Each row is a point on a landscape with many valleys, with its height.
A ball rolls from a point to the lowest of its 2 nearest points, and stops where none of them is lower. Distance is the straight distance between rows; heights are no part of it.
Koseb: [158 100 120  87 191 120 146  97  73 129 164 158 113 102 177 140 164  85
 154  92  98 132 191 138  88  77 116 152 112 210 157 178 186 183 123 136
 139  88 134 102 153 211 172]  (h 591)
vevez: [139 182 151 119 105 168 100 128  78 146 182 121 154 126 132 166 123 130
 168  57  69 122 148 144 112 110 106  65 145 125 128 165 172 104 127 121
 189  96 115  88 116 115 184]  (h 229)
madan: [127 127  74 208 107 170  49 137 105 116 101 126 150 159 133 107 109 160
  66  87  91 123 129 121 103 111 120  84 139  69 128 107 107  96  98 119
 154  88 112  99 118  60 129]  (h 289)
Zok: [ 65 161 131  57 114 199 124 130 162 113 132  81  84 125  87 156 134 140
 145 143 122 106 112 106 115  82  99 126 162 156 138  85 103 119 157 125
 128 113 161 162  81 149 110]  (h 511)
rosut: [112 129 138 146 142  59 144  90 157 110 132 106 106 130 171 170 127 133
 162 169 168 187 126 151 143 182 126 136 136 112 122 154 132 131 151  87
 128 181 151 124 184 144 135]  (h 556)
kofo: [106 169  87 190 135 195  78 151 147 115 129 156 180 158  46 119  89 146
 122 123  92 125 100 111 142 118 134  78 127  90  95 113 104  90 116 127
 138 121  75 131  91  68 184]  (h 611)
rigal: [129 116 102 161 102 138 105 124 104 127 126 115 127 132 142  89 134 121
  65 128 117  93 127 126 105 149 117 133 115  99 128 114  66 124 118 121
 122  87 135 122 120  90  82]  (h 530)
Nifuv: [108 133 144  88 140 154 124 113  99 119 168  91  85 123 143 178 135 115
 179 107 110 138 124 153  95  84  83 129 159 158 151 150 180 146 164 101
 194 118 127  99 120 175 155]  (h 524)
baguz: [120 118 183 124  97 148 130  76 132 179 189 118 162 108 153  84 120 129
  86 114  54  76 160 115 121 170 131 127 161 123  99 124 131  92 142 155
 113  73 106 110 148  95  98]  (h 186)
Kodi: [138 103 204 113 157 126 162  74 102 165 161 113  95 118 159 176 135 155
 170 113  85  95 148 173 123 157 134 133 130 168 130 143 213 123 146 154
 153 106 131 100 163 161 118]  (h 216)
rimo: [104 167 146  86  95 221 101 103 134 131 146 107 155 126 109 128 110 161
 132  99  89  81 153 101 117  76 114  86 163 132 133 120  85  93 137 110
 149  74 160 141 109 134 119]  (h 705)
tipid: [ 92 120 140  97 144 150 139 131 117 104 135  72  72 126 143 181 130 109
 167 132 135 148  91 150  99 100  68 144 160 157 151 140 128 146 150 103
 175 130 138 125 130 176 141]  (h 498)
gosub: [171 116  99 160 120 116  77 118 135  99  34 160 135 154 115 115  84 188
 132 100 169 226 144 139 172 107 157 103 110  88 156 121 191 124 130 113
 147 201 131 120 120 121 162]  (h 208)
Saf: [157 147 112 147 136 126  95 146 165 108  41 147 128 156  88 121  91 181
 160 127 184 220 116 147 174 100 140 116 128 117 153 122 180 128 133 105
 151 200 130 136 110 130 172]  (h 110)
Soz: [ 96 137 108 136 111  91 109 145 169  85 117 114  91 151 121 152 129 146
 143 203 171 185  96 134 140 148 111 134 159 102 123  87 135 121 164 102
 125 186 142 139 130 119 122]  (h 561)
Rilu: [113 154  84 194 145 178  77 150 124 128 147 154 174 151  61  98  93 129
  76 129  82 102 113 110 121 137 140  89 123  75  90 134  75  95 109 125
 116 106  84 124 111  53 153]  (h 588)
sabab: [166 172 105  91 149 136 131 164  83 138 156 150 148 108 141 119 145  77
 157  84 140 127 145 121 102  88 110 129 117 153 144 180  98 157 107 109
 158 116 123 118 115 164 167]  (h 639)
fiv: [172 110 168 102 184 113 159 112  72 146 172 147 104 124 163 187 129 125
 195 101 114 123 175 171 124 112 155 135 111 189 130 170 232 178 151 143
 165 126 133 101 149 190 150]  (h 270)
zoso: [180 142 167  89 149 116 107 130  82 113  66 145 137 132 115 120  72 168
 156 121 144 145 180 154 177  82 158  96 105 167 162  75 212 172 141 165
 167 137 154 133 112 161 140]  (h 410)
led: [ 85 167  92  74 103 200 110 135 155 115 120 108 101 123  59 134 142 138
 113 130 128  87 122  92 109  75 121 118 136 134 122  87  91 115 150 110
 121 116 174 169  60 127 105]  (h 557)
pup: [120 179 125  88 143 144 100 171 131  96  86 115  93 147  92 147 105 142
 165 158 154 161 113 137 138  34  95 108 149 159 153  76 158 169 157 123
 161 158 151 152  72 163 150]  (h 325)
duno: [192 153 150  71 173 100 135 149  66 108  94 151 153 118 124 122  83 119
 171 129 160 132 188 145 158  92 155 114  99 179 156 100 173 190 133 158
 165 138 150 140 111 179 150]  (h 370)
futik: [ 81  72 110 102 166  96 185 114 131 153 124 131  84 119 176 142 176  95
 128 151 112 147 120 108 120 152 129 165 153 138 108  93 161 135 145 138
  61 131 141 144 120 194 103]  (h 382)
tos: [136 107 113 154 133  80 168 119 109 155 163 139 132 114 169 143 175  76
 114  75 121 178  92 116 113 118  94 144 112  99 127 229  91 104 103  74
 103 131 113 100 166 153 157]  (h 146)
voset: [ 78 108 100 110  98 170 138 128 155 142 191  96 119 117 124 108 141  95
  81 119 100  99  95  97  94 160  98 139 158 128 107 152  72  93 144 119
  71  94 100 117 107 101 112]  (h 306)
nane: [114  88 120 102 180 113 197 148 135 183 172 162 137 114 147 138 184  80
 180 140 120 149 144 124 147 102 141 149 145 148 132 145 163 139 138 107
  74 130 102 156  99 178 184]  (h 365)
Rusu: [150  83  89 137 110  85 123 158 101  85  57 150  95 136  99 108 128 140
  70 152 178 127 145 117 133 130 169 150  80  90 128  43 130 152 123 143
 113 158 169 169  97 106  78]  (h 492)
povu: [131 123 105 167 100 112 108 124  78 119 137 116 138 123 166 141 143  97
 105  82 122 142 107 125 108 142  91 123 116  84 135 176  96 116 102  85
 158 122 119  94 151 126 141]  (h 259)
bana: [ 98 140 133 147 106  83 111 115 189  89 144 111 114 133 155 148 116 150
 156 190 153 185 109 144 146 174 124 126 157  98 106 134 143 117 163  99
 132 193 126 121 159 110 135]  (h 532)
Pupi: [119 171 125  89 112 203  97 110 114 127 139 109 130 113 134 111 126 133
 112  86  98  80 153 109 101  70 105 100 156 150 144 132  78 110 127 105
 166  84 175 149 122 155  95]  (h 684)
zesif: [172 152  84  79 141 128 127 143  67  99 129 154 128  98 144 119 138  62
 133 105 154 131 165 105  82  80 105 139 116 173 152 142  99 188 106 125
 158 122 162 116 113 190 146]  (h 613)
feti: [111 113 178 153 111  96 139  81 148 129 139  95 119 115 158 137 128 140
 120 140 120 116 111 148 127 177  96 156 132 146 124 145 109 109 111 137
 145 108 112 108 197 107  87]  (h 199)
Naf: [ 83 124 168  98 133 130 143 116 157 124 134  86 104 129 133 152 122 134
 152 187 131 122 109 131 132 168 114 149 169 140 108  82 134 121 150 159
 118 129 123 134 141 137 102]  (h 342)
Kivo: [148  88 109 165 109  70 142 114 110 123 123 141 132 122 157 108 142  98
  85 147 156 130 123 118 130 175 150 155 103  82 109 135  93 135 123 120
  85 139 137 117 144 117  84]  (h 454)
domi: [116 143 149 173  86  87  93 103 196  93 169 122 152 121 176 126 105 155
 138 169 131 157 122 147 146 180 137 113 139  96  79 167 154 116 145 119
 128 185  93  95 176  84 129]  (h 501)
Vidu: [114 113 106 172  89 134  75 123 178  97  74 101 102 151 120 108 120 176
 108 152 150 141  97 140 120 124 104 152 139 128 139 107 102 112 106 136
 136 131 128 119 141  73  80]  (h 452)
Kag: [124 154 133 190 108 142  75 123 193 105 104 141 163 159  97 124  86 191
 142 133 119 161 116 147 156 135 126 101 146 101 119 134 161  90 109 129
 152 162  78  98 136  73 161]  (h 708)
gokeg: [148 131 174 114 173 107 159 118 126 144  76 104 114 115 148 132 129 151
 130 154 129  89 146 142 145 168 147 149  90 162 142  94 110 141  93 174
 135 114 151 155 166 159  70]  (h 252)
Lirak: [166  91 106  88 165  99 160 117  58 134 151 170 135  99 189 119 165  55
 124  72 122 145 174 109 100  74 123 147 106 171 157 177 143 167 105 129
 120 106 138 103 147 200 168]  (h 604)
Lis: [157 140 101 136 122 113 110 156 122  82  64 127 115 134 118 134 117 135
 141 129 186 169 111 152 134 100 125 121 110 111 166 129 122 144 103 102
 161 168 155 134 129 139 147]  (h 267)
Fubi: [110 151 182 149  98 162 118 121 202 119 152 132 186 137  88 108  87 175
 142 174 121 114 106 128 157 149 138 114 163 125  88 102 145 102 134 171
 131 136  73 131 120  66 160]  (h 741)
dol: [142 117 141 150 150  86 182 113 107 225 179 164 177 140 144  79 140  92
  65  89  59 109 141 104 126 152 159 137 123 101 114 184 109 109 116 136
  67  90  95 119 148 102 118]  (h 657)
kitik: [169  74  86 177 114 116 110 159  76  82  81 162 122 136  95  87 125 139
  50 130 178 129 157 109 125 134 190 133  74  62 136  76 106 148 112 143
 108 143 150 148  89  84  95]  (h 443)
vik: [149 143  62 203 123 183  49 142 115 120  66 138 144 167 113 105  94 169
  87  54 109 144 141 113 116  69 123  79 131  85 138 105 127 101  95 124
 161 100 118 109 107  88 148]  (h 195)
Fipi: [110 148 159 168 110 165 121 145 209 134 153 155 195 143  61  81  90 174
 121 186 128 101 117 122 167 163 157 120 133 125  74 107 133 114 128 177
 121 127  78 141 120  59 137]  (h 755)
Vol: [172  96  66 184 108 127  67 141 107  74  28 170 139 156 100 106  89 174
 100  86 171 202 156 114 152 106 165 116 100  62 142 101 159 122 122 124
 134 191 116 123  98 110 150]  (h 307)
zeniz: [111 120 131 153 111 123 134 144 170 137 174 123 147 123 119 100 118 113
  95 168 140  91  92 113 131 180 133 146 129 118  79 146  78 121 130 147
  77 129  95 122 140  74  98]  (h 407)
Pado: [173 126 174 114 156  85 128 126 103 123  69 147 139 138 126 138  82 173
 161 147 156 155 161 162 186 133 181 108 103 136 155  82 213 148 148 152
 158 166 144 146 137 152 132]  (h 444)
gemem: [107 114 193 109 109 142 149  77 133 170 172 117 150 109 144 123 128 135
 140 143  80  89 143 136 136 170 132 128 167 135 112 106 163 102 148 156
 117 100 107 105 128 132 113]  (h 89)
Kabu: [166  94 192 120 165 112 170  80  72 161 163 140  97 123 169 199 138 147
 171  92  93 107 157 178 125 152 156 123 109 180 138 169 244 159 142 157
 168 114 145  97 178 167 119]  (h 244)
tus: [117 168 173 165 110 133 114 120 188 105 155 129 179 142  96 144  99 170
 160 141 125 139 112 149 158 165 134 105 148 113 102 142 139  84 115 135
 144 156  71 119 140  78 166]  (h 725)
far: [138 146 151 183 104  77 118 112 193 115 166 149 169 134 154 111 109 142
 122 170 132 144 141 140 159 188 152 113 112  91  77 181 122 122 131 116
 107 176 102 118 171  75 127]  (h 476)
fuba: [ 91 149 150  94  80 222 100  86 149 136 172 101 162 135 106 125 110 160
 105 118  82  74 140  87 113 115 121  96 181 120 104 112  77  72 149 121
 117  72 135 139 103 108 114]  (h 729)
zad: [116 125 130  72 156 181 127 120 112 126 178 116 103 106 154 159 149  96
 182  98  89 134 149 139  85  65  81 140 164 190 145 175 163 148 153  97
 163 100 127 111 109 188 168]  (h 549)
mak: [155 161 115 124 152 111 112 177 149  90  70 141 128 141 100 146 104 153
 177 147 199 206 121 159 164 101 134 122 117 131 161 146 143 148 126  92
 163 205 146 152 128 140 176]  (h 200)
Kuf: [134 125 174 152 113 123 120  93 136 130 104  80 118 119 152 128 126 149
 116 126 116 101 122 152 126 143 103 139 118 147 154 117 103 112  98 138
 164  99 132 121 172 118  79]  (h 133)
Zek: [161  97  95 103 141 103 155 132  61 107 132 150 115 100 182 123 159  50
 127  86 149 151 145 107  96  98 118 147 111 136 148 151 128 175 114 116
 132 129 149 117 131 198 142]  (h 581)
gir: [122 100 124 130 152 110 179 122 116 167 184 140 123 108 170 148 175  82
 140  75 100 149 107 133 113  97  95 146 132 140 146 213 132 116 106  91
 108 109  98 112 152 158 176]  (h 73)
temam: [ 79  98  85 104 122 107 161 147 154 137 140 126  88 120 123 126 167  95
  96 178 140 109 101  98 119 166 135 166 141 131  89  73 122 141 162 144
  61 136 141 150 101 130  78]  (h 206)
Nis: [114 134 178 112 117 140 147 107 112 163 200 138 157 118 117 162 135 138
 203 120  88 134 132 144 135 151 138 113 164 118 101 135 194 108 174 118
 133 129  76 109  94 124 177]  (h 223)
ruvep: [168 164 121 121 100 144  89 129  62 121 150 127 151 129 152 150 125 114
 144  55  96 128 153 142 111  97 112  77 121 127 145 153 175 134 121 110
 201 105 143  77 120 132 162]  (h 273)
laf: [126 144 105 178 124 157 104 140 116 136 147 145 159 141  94  89 112 131
  65 129  98  85 122 120 118 159 135 113 117  90 111 130  73 108 119 138
 113  89 105 126 115  67 110]  (h 563)
tevu: [150 196 117 100 131 157  90 162 111  93 102 113 136 138 102 138  98 144
 179 128 140 156 126 139 126  29  96  97 152 169 160 120 145 161 138 109
 187 134 134 117  82 144 176]  (h 237)
befa: [121 135 115 151 148  54 144 104 183 115 114 111  93 120 166 159 140 135
 137 179 181 170 124 137 139 193 134 151 109 126 115 155  82 138 125 114
 108 171 178 140 215 132 105]  (h 579)
gidub: [123 132 137 176 115  91 131 141 192 127 171 148 163 125 140 101 121 121
 102 179 144 110 109 121 151 184 153 137 125 101  71 175  92 129 129 138
  82 165 100 122 171  72 104]  (h 445)
maz: [132 124 107 152 122 103 153 131 118 140 154 133 132 125 153 140 150  82
 115  99 137 137  87 124 112 146 113 145 113  96 122 200  74 116 111  84
 109 137 116 109 154 134 138]  (h 201)
dodop: [ 79 104 182  91  99 164 142  81 150 150 195 107 140 111 140 142 125 133
 148 135  70 104 125 124 104 155 109 132 189 135 106 117 162  93 164 146
 110  99  96 103 121 114 134]  (h 175)
feru: [ 99 168 124 135 116 175 125 150 168 115 120 121 150 156  62 126 115 159
 161 155 139 124  87 117 144 117 129 109 144 123 123 101 110 106 133 126
 128 139 104 140  84  93 162]  (h 655)
futef: [188 111 103 143 127 104 144 167  68 112  94 165 136 124 124 102 133  81
  94 103 181 117 136 107 118 122 160 133  64  88 146 138  69 160 100 128
 121 137 158 137 127 134 127]  (h 369)
lume: [147 107 159 139 133  80 165  93  93 169 148 132 140 116 169 125 144  97
 122  98 110 113 134 140 131 162 133 135 111 119 137 157 136 120 115 123
 116 112 128 108 170 150 112]  (h 626)
sizi: [121 102 173  94 155 144 176 114 124 182 202 138 132 112 129 172 158 126
 210 129  84 132 153 142 129 116 137 140 162 152 127 145 215 127 171 122
 118 122  86 129 104 156 189]  (h 272)
mezuf: [126 104 130 179  94 112  94 128 191 107 112 113 106 126 134 105 120 155
  92 173 151 116 109 139 120 166 118 163 111 137 124 135  71 124  93 153
 118 124 120 123 182  58  64]  (h 387)
zak: [ 85 151 119  79 122 164 121 143 132  89 104  76  75 130 121 162 135 128
 153 140 138 131  92 124 107  73  70 133 154 155 153 102 109 137 147 115
 160 120 153 131 105 152 114]  (h 455)
pev: [129  94 134  96 194 139 162 109 109 144 173 139 102 107 170 158 168  89
 163 105  90 128 152 154  96  72 101 153 138 199 153 187 180 155 127 113
 131  97 118 126 148 202 174]  (h 574)
nizav: [134  87 107 121 120  83 121 135 104  89  51 127  80 139 129 123 138 151
  86 163 157 144 134 121 133 128 139 152 106 109 135  24 149 152 131 155
 111 155 169 173 105 120  61]  (h 531)
vop: [125 112 105 113 164 102 196 148 130 180 156 165 144 128 129 130 165  71
 173 136 145 143 128 112 154 133 152 147 124 124 117 144 122 135 135 119
  71 150 121 143  89 163 157]  (h 411)
lofiz: [ 93 157  97  99 108 144 113 161 124  86  94  89  83 142 111 154 131 134
 145 144 149 156  87 129 115  59  82 117 150 125 149  79 129 140 154 108
 152 147 152 141  76 139 130]  (h 402)
Leka: [173 121 122 161 147  86 123 139 172 122  37 149 115 140 114 111 119 164
 115 152 204 146 134 145 149 162 169 161  66 129 169 144  99 122  83 133
 122 163 162 160 179 110 102]  (h 616)
kuda: [115 179 102 102 121 187 109 161 165 121  94 116 118 132  51 117 136 142
 116 128 150  85 113 113 120  79 132 105 119 144 146 106  84 109 116 122
 135 108 167 160  83 109 133]  (h 593)
Zivat: [190 136 151  84 159 110 140 117  55 145 168 165 144 117 143 162 124 115
 195  86 116 123 194 157 130 106 156 116 105 180 151 161 221 181 142 145
 176 122 134  99 127 167 160]  (h 297)
navuf: [189 130 149  91 165  99 140 136  62 126 141 165 155 117 140 139 108 103
 187 101 144 133 189 133 148 108 156 120  99 156 145 130 190 183 141 145
 162 138 131 120 111 176 161]  (h 330)
nevi: [134 154 176 132 100 150 131 115  93 164 205 142 164 124 114 170 130 139
 193  83  70 128 130 153 133 145 134  77 152 113 103 157 197  96 144 125
 154 119  80  93 106 103 184]  (h 185)
gite: [171 148 105 134 134 115 127 173 118 111  80 147 136 130 100 111 124 116
 131 126 179 124 121 135 133 121 144 128  82 120 154 133  97 137  99 122
 140 146 153 143 119 126 132]  (h 320)
viruk: [151 119 161 127 138 108 139 107 107 137  85 115 122 117 156 115 131 131
 115 135 132  90 139 140 134 153 126 145  92 140 153 113  91 140  98 145
 147 108 150 139 164 148  77]  (h 203)
Sizar: [110 120  92 142  99 117 104 149 145  90  78 111  90 139 110 120 141 137
 107 163 159 122  98 134 123 129 116 143 124 118 137  82 103 124 121 124
 126 137 145 138 115 101  89]  (h 505)
duge: [120 129 178 121 102 173 128  88 149 174 179 112 165 109 135  81 119 138
  64 125  66  57 157 111 109 168 131 135 152 140 108 132  74  97 128 160
 102  73 111 135 148  84  81]  (h 242)
sef: [159 100 107 106 138  80 156 142  67  91  99 142 110 110 167 142 132  72
 135 115 183 161 138 118 125 110 135 139 101 112 141 126 123 168 129 115
 134 165 169 129 126 182 130]  (h 550)
rebiv: [116 125  99  96 162 107 197 161 139 193 143 160 138 121  96 126 173  78
 149 151 157 121 123  95 148 146 169 144 111 139 106 110 121 150 145 129
  68 140 133 169  67 162 143]  (h 449)
posu: [112 131 157 137 104 176 104 108 173 146 152 116 156 120 105  71 112 163
  72 173  93  58 153 112 128 147 144 123 146 131  98  86  85 115 130 170
 101  83 116 140 124  66  70]  (h 314)
der: [168  75 101 166 105  77 140 124  67  97 108 153 117 120 156 119 133  98
  79 124 185 140 139 105 123 150 165 143  77  55 127 135  81 141 112 110
 103 153 150 124 141 127 102]  (h 414)
pap: [ 71 105 122  93 140 104 162 129 137 135 126 113  80 126 141 147 160 110
 135 177 124 133 110 112 126 165 125 155 165 133 102  59 145 136 163 147
  93 149 146 151 109 159  89]  (h 300)
salep: [110 108 124 109 142 133 181 118 116 181 179 125 139 108 159 114 172  87
 113  71  81 119 108 118 102 113 100 139 135 138 148 202 102 101 113 101
  95  88  93 128 138 142 160]  (h 134)
bez: [ 91 148 120 104 120 149 145 153 180 141 122 123 115 133  53 121 131 133
 121 193 146  84 110 101 139 158 156 132 127 147 100  65 116 121 149 154
  96 129 139 163  81 102 108]  (h 432)
Kivur: [151 161 135  85 160 151 145 129 103 157 162 134 144 108 149 116 140  89
 141  74 110 105 143 132 102 101 106 131 128 159 155 180 104 137 113 113
 159  95 135 123 140 165 153]  (h 653)
sepir: [ 88 129 138 106 108 166 122 132 188 133 130 103 112 116  87 106 125 145
  90 189 123  65 125 106 124 156 145 150 144 155 100  67  89 120 139 172
  92 104 138 155 113  90  76]  (h 383)
fub: [153 166  87 160 113 162  56 142 104 102  66 114 144 158 131 107 100 163
 120  59 121 149 128 123 116  39 104  72 132 119 159 116 147 125 101 121
 178 106 143 102 114 112 164]  (h 236)
Lop: [153 102 139 159 120  82 154  96  82 179 165 151 156 130 178  97 138  89
  78  75  77 113 145 120 123 170 139 129 110  89 118 170 119 116 116 121
 104  93 115  99 160 118 115]  (h 641)
Niv: [151 136 117 149 144  71 132 147 174 111  70 128 103 137 124 144 130 141
 137 169 200 156 115 145 145 166 153 148  81 127 146 146  93 129  98 119
 118 169 171 153 184 125 112]  (h 601)
futo: [132 104 195 118 108 122 144  65  99 169 168 119 125 117 165 146 138 146
 148 115  65  92 149 147 123 170 136 117 143 142 131 119 213 109 156 156
 137  97 125  89 148 140 101]  (h 170)
mag: [ 94 143 107  79 132 135 172 161 145 160 124 141 120 117  67 127 158 103
 145 167 154 104 123 102 140 149 161 130 126 149 100  62 130 143 164 131
  89 146 148 179  60 146 121]  (h 475)
repa: [109 146 156  82 179 133 149 145 134 136  74  91  76 121 124 150 138 152
 132 161 135  96 130 133 131 149 129 138 112 176 130  71 119 147 117 171
 135 121 166 171 138 178  82]  (h 308)
Boz: [133  88  78 169  93 119 105 136  99 107 129 133 118 124 135  96 143 106
  62 148 139 100 122 122 110 155 136 146 116  77 107 107  81 136 134 121
  98 111 130 118 112  89  80]  (h 500)
maki: [ 77 116 174 103  91 160 132 109 176 112 170  86 133 130 129 143 110 135
 144 173 113 119  97 119 121 156  96 141 189 135 101  93 129 108 157 155
 112 120 103 113 131  98 126]  (h 271)
ziret: [127 168 108 137 120 171 101 152 142 110  87 130 142 146  77 112 113 154
 140 116 139 127 108 132 135  77 123  96 132 125 150 100 112 115 115 123
 158 120 130 134  82 118 152]  (h 625)
totu: [ 92 127 103  87 121 179 163 140 146 179 177 118 122 116 106 106 160  88
  79  98  97  88 107  83  90 134 128 145 130 140 133 185  46  92 132 110
  58  92 117 143 117 115 131]  (h 243)
foli: [120 131 179 166 109  84 139  92 174 144 168 112 146 119 169 124 119 132
 103 135 122 113 112 138 136 179 116 155 121 131 105 196  84 114  93 137
 122 130  96 109 210  72  86]  (h 256)
Zaz: [151  79 141 105 170  57 163 109  67 107 104 138 102 112 190 160 132  94
 151 107 165 165 157 123 138 126 143 140  94 130 139 143 165 170 132 132
 140 152 169 121 166 206 117]  (h 580)
Mosen: [128 166 118 188 120 172  78 127 190 125  65 127 151 170  69 125  86 203
 156  92 130 171 101 128 149  85 115  95 164 117 132 124 162  85 116 130
 150 146  72 107 114  93 169]  (h 685)
zir: [143  89 161 116 135  85 148  96  76 133 125 121 118 120 175 149 138 111
 151 110 126 129 143 143 137 148 134 129 112 122 143 125 184 141 143 129
 147 127 149 106 150 180 112]  (h 606)
Renib: [ 90 150 124  71 167 135 134 157 131 112  65  70  45 130 123 169 146 146
 123 158 142 129 104 130 115 124  94 152 121 174 135  67 116 159 128 153
 144 134 179 181 128 182  87]  (h 359)
zavu: [ 99 176 120 152 117 197  95 154 163 108 138 116 165 153  59 133  96 155
 145 106 112 121  93 115 130 110 111  91 141 103 117 132  82  82 104 123
 136 118  75 125  96  70 185]  (h 634)
Lasa: [ 98  71 115 114 182  78 184 101 126 145 115 119  72 117 175 152 176  93
 121 138 128 152 114 115 129 166 118 170 129 149 114 122 129 137 121 138
  77 128 148 141 166 200 101]  (h 433)
kagif: [172 100  83 170 113 121  96 156  84  81  69 165 145 143 100 100 107 143
  89 111 168 152 147 119 149 116 171 111  99  57 138  93 129 131 114 124
 126 161 131 141  95 110 142]  (h 384)
Leno: [150 160 115 160 129 166  97 149 174 123  55 133 137 164  73  90  94 188
 137 111 143 149 113 135 151  82 126 112 136 133 150 105 144 107 111 144
 154 138 121 132 103 112 147]  (h 654)
Bigan: [ 85  86  88 109 113 123 152 127 142 151 142 116  94 104 135 106 164  93
  79 157 121  86 113 101 109 166 136 172 137 140 100 108  94 128 146 141
  56 108 139 139 113 132  65]  (h 107)
Mus: [138 144 162 193 104  81 110 104 155 132 141 120 148 133 155 109 118 137
  73 120 112 125 115 149 135 174 122 148  93 102 118 208  73 109  76 124
 133 125  98 113 216  61  94]  (h 291)
lur: [141 130 132 207 115 112  87 138 180 114 119 143 145 145 116  87 111 161
  80 144 136 117 122 143 128 164 133 151  91 109 124 174  73 111  85 145
 124 135 106 124 187  47  91]  (h 336)
Veg: [ 93 104 132 130  98 141 146 121 169 156 191 113 146 114 141 100 129  98
  89 143 100  93 107 109 121 176 111 154 159 131  86 150  89 118 143 145
  69 107  91 114 132  90 101]  (h 362)
vano: [135 147 127  80 131 176 119 116  99 145 143 114 132  97 148 110 141 109
 112  83  95  86 155 118  95  93 105 115 127 154 151 148  84 124 124 116
 164  83 164 139 132 170 116]  (h 668)
mez: [140 117 105  87 144  90 145 164  77  92  90 139 104 116 136 142 130  93
 145 140 171 160 144 126 130 105 133 130 118 126 141  81 149 177 139 126
 134 170 170 159  99 186 120]  (h 517)
puse: [116 134 124 173 122 130 119 152 186 128 150 174 185 144  58  81 104 155
 117 198 151 113 115 125 175 181 175 120 114 110  78  98 128 138 131 149
  99 152  91 150 104  77 136]  (h 772)
Sut: [107 135  94 125 117  94 114 167 157  95  76 127  84 151  98 146 135 141
 126 186 181 173  89 136 145 130 126 139 143 115 138  70 136 133 152 114
 123 184 155 165 112 115 115]  (h 548)
Pov: [ 91  95 105  95 133 157 180 119 148 186 186 131 137 115 142 103 161 101
  76  96  68 110 113  99  95 108 111 149 142 148 149 204  81  89 123 104
  46  79  95 150 129 136 154]  (h 190)
dagup: [109  70 153 113 182 107 195 120 137 180 193 145 121 122 154 171 178 112
 204 141 104 158 145 142 147 110 132 151 160 150 123 164 205 129 149 103
  85 128  90 134 117 169 189]  (h 317)
Vebud: [151 178 105 133 106 147  66 155 103  92  86 113 142 149 122 130  98 156
 149  85 134 163 118 142 130  38  94  79 141 133 165 131 165 149 119 111
 190 131 134  93 112 137 177]  (h 141)
dip: [145 128 146 105 149  96 141 143 107 119  85 127 116 135 132 143 112 138
 157 162 153 143 128 148 163 130 145 119 116 131 145  72 159 153 141 138
 140 153 157 155 123 163 114]  (h 477)
vike: [132 130 100 194  91 142  65 131  85 107 118 116 143 143 153 127 119 130
  82  82  92 127 115 132 107 134 104  91 119  72 127 137 108  98  94 101
 162 101 112  90 146  85 132]  (h 316)

Call two points neighbours if one is among the 2 nearest of the other. Go from one point of each pair to the other, from neighbour to neighbour, staying as low as possible. Name the highest point that can't be avoided.
vik, gemem: Veg
gir, nevi: vike
nevi, Saf: nizav
Vebud, vik: fub
vik, Kuf: zak
Bigan, gemem: Naf
nevi, Vebud: ruvep

Where does a ball stop that starts at each point below?
kuda: Vebud
Kivur: gemem
vop: nevi
Vidu: Kuf
Koseb: Vebud
zavu: Saf
dol: gemem
Lirak: gemem
Lop: gemem
gidub: gir
